Each scene shows the same named points in several views. A view is turned or mirrored, shifted and resized as a whole, has a little noise and may leave points out.

Scene 1
View 1
Tup: [-0.01 -0.14  2.21  0.38  0.99 -1.47 -1.90 -2.29  1.22  0.33  0.24 -0.70
  1.34  0.19 -1.06 -0.22 -1.52 -1.65  0.04 -1.66 -0.10  0.54  0.46]
fodi: [-0.12  0.63  0.78  2.04  0.72 -2.08 -1.55 -1.29  1.41 -0.15 -1.63 -0.41
  0.74  0.79 -1.67 -0.29 -0.65 -2.01 -1.17  0.46  1.42  0.68  1.16]
Kas: [ 0.12  0.92  2.35  0.57  0.87 -0.88 -2.45 -1.60  1.56  1.04  0.06 -0.69
  0.77  0.11 -0.47  0.21 -0.94 -2.28  0.08 -1.25  0.13  0.81 -0.19]
Fer: [ 0.14  0.56  1.49  1.75  0.04 -2.31 -0.17 -0.95  1.66  1.48 -0.83 -0.59
  0.87  0.12 -0.55 -0.13 -0.52 -0.99  0.09 -1.12  0.61 -0.25  0.91]
Lubi: [ 0.04  0.28  2.40  0.88  0.87 -1.15 -1.69 -1.88  0.89  1.47 -0.29 -0.29
  0.56 -0.26 -0.33  0.21 -1.32 -2.23 -0.12 -1.02  0.22  0.39 -0.05]
vufav: [-0.76 -0.43  1.79  0.30  1.41 -1.97 -1.12 -2.07  1.30  1.25 -0.27 -2.05
  0.74 -0.10 -1.22 -0.63 -1.23 -0.92  0.40 -1.12  0.21  0.08 -0.15]
bil: [-0.13 -0.40  1.71  0.97  0.63 -1.81 -0.22 -1.42  0.97  0.65 -1.14 -0.69
  0.85  0.33 -0.79 -0.10 -1.09 -1.64 -0.28 -0.89  0.43 -0.23  0.74]
vap: [-0.44 -0.09  2.03  1.18  1.22 -1.30 -0.65 -1.30  0.93  1.68 -1.56 -0.59
  0.33 -0.40 -0.70  0.11 -0.86 -2.01 -0.77 -0.03  0.58 -0.24  0.41]
Zopil: [-0.10  0.52  2.19  0.54  0.84 -1.25 -1.26 -1.05  2.21  1.18 -0.30 -1.22
  1.28 -0.07 -0.86  0.00 -0.40 -1.27 -0.02 -1.43 -0.20  0.01  0.74]
duv: [-0.56 -0.10  1.94  0.44  1.07 -1.38 -0.60 -1.24  1.29  1.37 -0.98 -1.66
  0.44  0.06 -0.65 -0.18 -0.80 -1.60  0.05 -0.84  0.30 -0.16 -0.16]
sige: [ 0.12 -0.12  2.16  0.63  0.44 -1.16 -0.47 -1.23  0.85  0.65 -0.94 -0.43
  0.66  0.36 -0.09  0.28 -1.15 -2.28 -0.06 -1.20  0.17 -0.11  0.16]
daga: [-0.28 -0.42  1.52  0.80  0.85 -1.68 -0.91 -1.89  0.45  0.30 -0.99 -0.97
  0.38  0.57 -0.77 -0.24 -1.58 -2.11 -0.10 -0.62  0.72  0.26 -0.21]
gibu: [-0.14 -0.28  1.39  1.06  0.37 -1.91  0.12 -1.22  0.60  0.67 -1.47 -0.95
  0.25  0.64 -0.32 -0.14 -1.17 -1.86  0.04 -0.74  0.82 -0.18 -0.10]
loda: [-0.54 -0.44  1.76  0.97  1.60 -1.92 -1.69 -2.28  1.40  0.46 -0.61 -0.85
  1.40 -0.17 -2.15 -0.51 -1.23 -1.22 -0.85 -0.39  0.24  0.28  1.45]
pini: [ 0.08 -0.30  2.36  1.01  0.87 -1.45 -1.06 -2.04  0.61  1.19 -0.57  0.03
  0.80 -0.28 -0.53  0.12 -1.55 -2.02 -0.39 -1.03  0.17  0.12  0.54]
neti: [-0.06  0.68  2.12  0.89  0.90 -0.79 -1.59 -0.99  1.57  0.95 -1.01 -0.64
  0.69  0.13 -0.62  0.29 -0.58 -2.38 -0.60 -0.53  0.36  0.33  0.35]
guka: [-0.13 -0.97  1.64  1.17  0.31 -2.10  1.08 -1.45 -0.11  1.19 -1.64 -0.47
  0.09  0.22  0.07 -0.08 -1.58 -1.81  0.06 -0.83  0.75 -0.71 -0.06]
gemaf: [ 0.04  0.05  1.11  1.00  0.16 -2.06 -0.43 -1.30  0.86  0.04 -0.97 -1.08
  0.52  1.08 -0.54 -0.28 -1.12 -1.76  0.30 -1.06  0.88  0.20 -0.03]
fulu: [ 0.00 -0.02  1.37  1.20  0.14 -2.22  0.12 -1.23  0.86  0.91 -1.08 -0.99
  0.35  0.55 -0.27 -0.24 -1.01 -1.54  0.31 -1.06  0.83 -0.17  0.02]
bam: [-0.15 -0.62  2.50  0.31  1.23 -0.31 -1.01 -1.46  0.84  0.05 -1.45 -0.10
  1.12  0.19 -0.82  0.49 -1.20 -2.85 -1.27 -0.53 -0.12 -0.03  0.95]
View 2
Kas: [ 0.23 -2.44  0.19 -0.22 -0.06 -0.42  1.17 -0.56  0.03  0.30  0.50 -1.32
  0.48 -0.94 -0.85 -0.41  3.14  2.32 -1.91 -2.09 -1.50  0.34 -0.55]
Lubi: [ 0.27 -1.21 -0.64  0.53  0.26  0.23  0.72 -0.28  0.04  0.28 -0.65 -1.56
  0.38 -0.84  0.53 -1.00  3.43  1.54 -1.11 -0.42 -0.78  0.53  0.27]
gemaf: [ 0.67  0.61 -2.50  0.84 -1.11 -0.58  1.53  0.63 -0.59  2.03 -0.26 -2.54
  0.12 -2.21 -1.86  0.51  0.85  2.21  1.41 -0.42 -1.13  0.28 -0.24]
loda: [-1.32 -1.12 -0.92  1.59 -0.12 -1.51  3.10  0.29  0.09 -0.74 -2.20 -2.50
 -1.81 -1.30 -0.97 -0.03  4.00 -0.60  2.09 -2.22 -0.04  0.84 -0.91]
daga: [-0.34 -0.10 -1.99  1.24 -0.62  0.32  0.92  0.39  0.34  1.77 -0.79 -2.39
 -0.11 -1.99 -1.10 -1.20  2.24  2.11  1.67 -0.57 -0.41  0.65 -0.03]
Zopil: [-0.22 -1.26 -0.68  0.75 -0.24 -1.98  3.29  0.11 -1.06 -0.56 -0.30 -1.37
  1.54 -0.35 -0.82  1.03  3.11  0.58 -0.15 -0.72 -2.29  0.11 -0.39]
guka: [ 0.47  2.26 -3.36  1.80 -0.72  0.80  0.85  0.88 -0.67  1.84 -1.65 -2.46
  1.07 -2.06  0.61 -0.77  1.38  1.38  2.09  2.80 -0.32  0.40  1.17]
pini: [ 0.27 -0.18 -1.04  0.94 -0.03  0.25  0.89 -0.07 -0.10 -0.22 -1.89 -2.11
 -0.75 -1.02  1.02 -1.30  3.14  0.94 -0.50 -0.05  0.05  0.60  0.35]
duv: [-0.74 -0.72 -1.88  1.57 -0.17 -0.37  2.09  0.26 -0.11  1.18 -0.07 -1.26
  1.95 -0.90 -0.82 -0.09  3.29  1.19  1.67  0.40 -1.65  0.39  0.39]
gibu: [ 0.65  1.20 -2.85  1.49 -0.73 -0.02  1.24  0.72 -0.36  1.99 -0.62 -2.12
  0.81 -1.61 -0.76 -0.11  1.45  1.82  2.04  0.95 -1.03  0.44  0.65]
fulu: [ 0.86  1.00 -2.62  1.00 -0.74 -0.29  1.53  0.51 -0.74  1.93 -0.38 -2.19
  0.94 -2.08 -0.76  0.91  1.39  1.27  1.40  1.09 -0.98  0.28  0.48]
bam: [-0.11  0.44 -1.21  2.23 -0.26 -1.14  2.10  0.76  0.00 -1.15 -2.45 -2.20
 -0.53  1.05  0.06 -3.38  2.88  2.85  1.07 -1.23 -1.49  0.48  0.18]
vufav: [-2.25 -1.98 -1.27  1.12 -0.46 -0.17  2.74 -0.14 -0.07  0.99 -0.04 -1.96
  1.63 -2.67 -1.15  0.45  3.70  0.02  1.78 -0.16 -0.58  0.21 -0.48]
neti: [ 1.15 -0.60 -1.11  1.35  0.31 -1.21  1.57  0.33  0.10  0.19 -0.42 -0.88
  0.11  0.83 -0.68 -0.50  3.16  2.00  0.28 -1.40 -2.17  0.78  0.39]
vap: [ 0.53  0.32 -2.08  2.19  0.56 -0.37  1.31  0.45  0.31  0.61 -1.24 -0.98
 -0.03  0.39  0.39 -0.61  3.86  0.65  1.85  0.37 -1.13  1.19  1.18]
bil: [ 0.23  0.81 -2.11  1.47 -0.55 -0.80  2.23  0.63 -0.64  0.51 -1.51 -2.30
  0.06 -1.20 -0.42 -0.09  2.06  1.06  1.55  0.21 -0.89  0.36  0.12]
Tup: [-1.43 -1.68 -0.21  0.24 -0.82 -0.86  2.71 -0.18 -0.66 -0.43 -1.03 -2.67
  0.40 -2.21 -0.70 -0.49  2.77  1.03 -0.47 -1.38 -0.58 -0.16 -1.22]
Fer: [ 1.58  0.92 -2.20  0.84 -0.26 -1.55  2.40  0.48 -1.46  0.64 -0.65 -1.60
  0.39 -1.10 -0.29  2.62  2.00 -0.39  0.51  0.75 -1.43  0.48  0.45]
View 3
Tup: [-1.95  1.95  0.90  2.78  2.01 -0.19  3.14 -0.92 -2.27 -2.76 -2.52  4.69
  1.74 -0.50  1.27 -0.94 -1.65  1.33 -1.63  0.67 -2.01  0.06  1.42]
neti: [-2.89  3.32  0.89  1.93  0.10 -0.10  4.40  2.53 -0.61 -0.54 -1.64  3.53
  2.23 -0.46  0.98 -2.14 -0.67  1.64 -1.14  1.92 -1.54  0.65  1.11]
Zopil: [-3.57  2.86  0.60  3.58  0.55 -0.01  3.82  0.13 -0.59 -1.67 -2.34  4.38
  1.82 -0.61  0.22 -3.04 -1.92  1.78 -2.50  0.58 -1.23  0.69  1.59]
Kas: [-2.11  3.87  1.65  2.22  0.03  0.14  3.74  1.03 -2.18 -2.33 -0.83  5.64
  1.79  0.04  1.42 -1.35 -1.64  1.24 -1.42  1.87 -2.89 -1.03  0.99]
daga: [-2.61  2.53  0.39  1.25  2.83 -0.86  2.93  1.65 -2.05  0.19 -2.59  3.24
  1.51 -0.33  0.78  1.21 -1.45  1.17 -0.78  1.43 -1.09  0.66  0.30]
fodi: [-0.95  1.06 -0.93  0.93  0.53 -2.36  3.27  2.77  0.00 -0.06 -3.09  3.27
  2.69 -0.66 -0.76 -1.33  1.76  2.40  0.13  2.61  0.77  0.10 -0.73]
bam: [-1.65  2.03  0.93  1.37  2.27  0.45  5.06  1.93 -1.16 -0.07 -2.41  1.80
  3.20 -1.41  2.79 -1.59 -0.02  1.15 -0.37  1.20 -2.22  2.30  2.53]
pini: [-2.49  3.02  0.99  2.15  2.38 -0.89  2.92  1.15 -1.31 -2.71 -1.72  1.79
  1.91  0.12  1.69 -0.48 -1.37  1.32 -0.88  1.19 -2.16  1.51  0.93]
gibu: [-3.46  3.54 -0.20  1.94  2.95 -1.62  2.59  1.85 -0.74  1.41 -2.33  2.14
  1.71 -0.09 -0.30  0.70 -2.32  1.24 -1.37  1.12 -0.24  1.30  0.64]
fulu: [-3.51  3.93 -0.22  2.53  2.68 -2.05  2.12  1.25 -0.58  0.62 -2.14  2.42
  1.60  0.17 -0.97  0.27 -2.65  1.39 -1.78  0.98 -0.10  0.88  0.47]
sige: [-2.51  4.04  0.65  2.17  2.37 -0.71  3.49  1.28 -1.02  0.27 -1.45  2.39
  2.44 -0.31  0.91 -0.63 -2.29  0.99 -1.44  1.10 -1.81  1.30  1.84]
loda: [-2.22 -0.42  0.11  2.16  1.94 -0.53  3.31  0.26 -1.44 -3.08 -4.33  3.64
  1.43 -0.89  1.10 -1.40  0.77  2.13 -0.87  0.98 -0.53  1.05  0.41]
vufav: [-4.83  1.51  0.61  2.86  2.36  0.11  2.77  0.13 -2.21 -1.88 -3.83  4.94
 -0.06 -0.22  0.50  0.14 -2.34  1.53 -2.27  0.45 -0.83  0.58  0.29]
duv: [-4.88  2.98  0.71  2.62  1.78  0.14  3.54  1.72 -1.24  0.05 -2.91  3.66
  0.76 -0.37  0.53 -0.55 -2.34  1.58 -2.07  0.82 -0.95  1.21  0.73]
Fer: [-3.53  3.63 -0.53  3.61  1.40 -2.34  2.10  0.90  0.68 -1.21 -1.99  2.07
  1.95  0.10 -1.41 -2.18 -1.92  2.13 -2.21  0.95  0.30  1.08  0.47]
View 4
Fer: [ 1.33 -0.61  2.55  0.20 -1.21 -1.43  2.58  0.00 -2.14 -0.18  1.32  0.50
 -1.33 -2.56  0.79 -4.39  0.36 -0.94  1.55  1.74  3.18 -3.10  0.09]
Lubi: [ 0.59 -1.28  0.70  0.91  1.04 -0.39  0.20 -0.78 -1.14  0.18  0.81  0.40
 -0.89 -3.20  0.36 -1.97  1.47  0.57  1.50  2.58  3.34 -0.43  0.01]
duv: [ 0.47 -0.32  1.58  0.49 -0.04 -1.54  0.95  0.02 -1.60  0.91  1.03  1.37
  0.01 -2.58 -0.86 -2.36  1.94 -0.71  2.22  1.55  1.36 -1.79 -0.57]
bam: [-0.71 -1.89 -1.29  1.89  1.24 -1.38  2.88 -0.92 -0.65  2.65  1.55  0.35
  0.76 -2.82 -0.58 -2.81  1.45  0.11  1.26  3.31  2.28 -0.57  1.64]
fulu: [ 0.30 -1.99  2.15 -0.22 -1.57 -0.97  1.67 -0.46 -2.13  0.19  1.40  1.53
 -0.93 -2.78 -0.76 -4.02  0.66 -0.92  1.65  0.96  2.21 -1.83 -0.46]
bil: [-0.16 -1.86  1.10  0.69 -0.48 -0.76  2.33 -0.33 -1.62  1.27  1.26  1.13
 -0.39 -1.98 -0.72 -3.58  0.64 -0.20  1.58  2.08  2.67 -1.91  0.72]
guka: [ 0.34 -2.96  2.67 -0.27 -2.51  0.38  2.62 -0.88 -2.57  1.14  1.62  1.99
 -0.47 -3.33 -1.93 -3.62  0.82 -1.12  2.78  1.47  1.97 -0.48  1.24]
pini: [ 0.41 -1.82  1.06  0.91  0.42  0.09  1.36 -0.51 -1.33  0.92  1.04  0.53
 -0.81 -2.47 -0.05 -2.26  0.96  0.62  1.71  2.81  3.67 -0.61  1.03]
sige: [-0.07 -1.84  0.00  0.66 -0.15 -0.38  1.46 -1.07 -1.47  0.60  1.09  0.90
 -0.29 -3.34 -0.77 -3.77  1.21 -0.32  1.42  2.18  2.11 -1.31  0.53]
Tup: [-0.46 -1.13  0.45  1.10  1.51 -0.50  0.22  0.24 -0.74  0.83  0.40  0.94
 -0.81 -0.53 -0.46 -2.53  0.70  1.34  1.11  2.32  3.48 -2.58 -0.40]
gemaf: [-0.62 -2.64  1.34 -0.07 -1.05 -1.72  1.53 -0.47 -1.87  0.38  1.38  1.51
 -0.75 -2.16 -0.87 -4.24  0.29 -0.51  0.67  0.67  2.27 -1.70 -1.18]
neti: [ 0.52 -0.63  0.02  1.28  1.00 -2.48  1.64 -0.75 -1.05  0.64  1.45 -0.10
 -0.18 -3.45  0.89 -2.89  1.65 -0.28  0.86  2.26  2.35 -1.01 -0.28]
fodi: [-0.22 -2.53  1.54  0.94 -0.08 -4.88  3.89  0.09 -1.60  1.64  2.78  0.03
 -0.92 -1.72  1.53 -3.30 -0.17 -0.52 -0.55  1.27  3.72 -0.46 -0.98]
Kas: [ 0.12 -0.75 -0.42  1.08  2.17 -1.26 -0.99 -0.58 -0.66 -0.49  0.46  0.13
 -0.98 -2.69  0.76 -2.27  1.45  1.04  0.41  2.13  3.09 -1.34 -1.41]
vufav: [ 0.13 -0.30  2.44  0.45  0.51 -1.25  0.08  0.97 -1.41  1.12  0.53  1.86
 -0.40 -0.46 -1.29 -1.45  1.57  0.40  2.30  1.41  2.24 -2.45 -1.20]
vap: [ 1.12 -0.87  1.93  0.91 -0.24 -1.83  2.64 -0.27 -1.67  1.68  1.85  0.55
 -0.14 -3.40  0.19 -1.99  1.75 -0.86  2.14  2.35  2.43 -0.17  0.85]

Which points are out of place in each view (at most two, in the order of its rows)? Write - if all are in place.
view 1: Tup, Kas
view 2: pini
view 3: -
view 4: bil
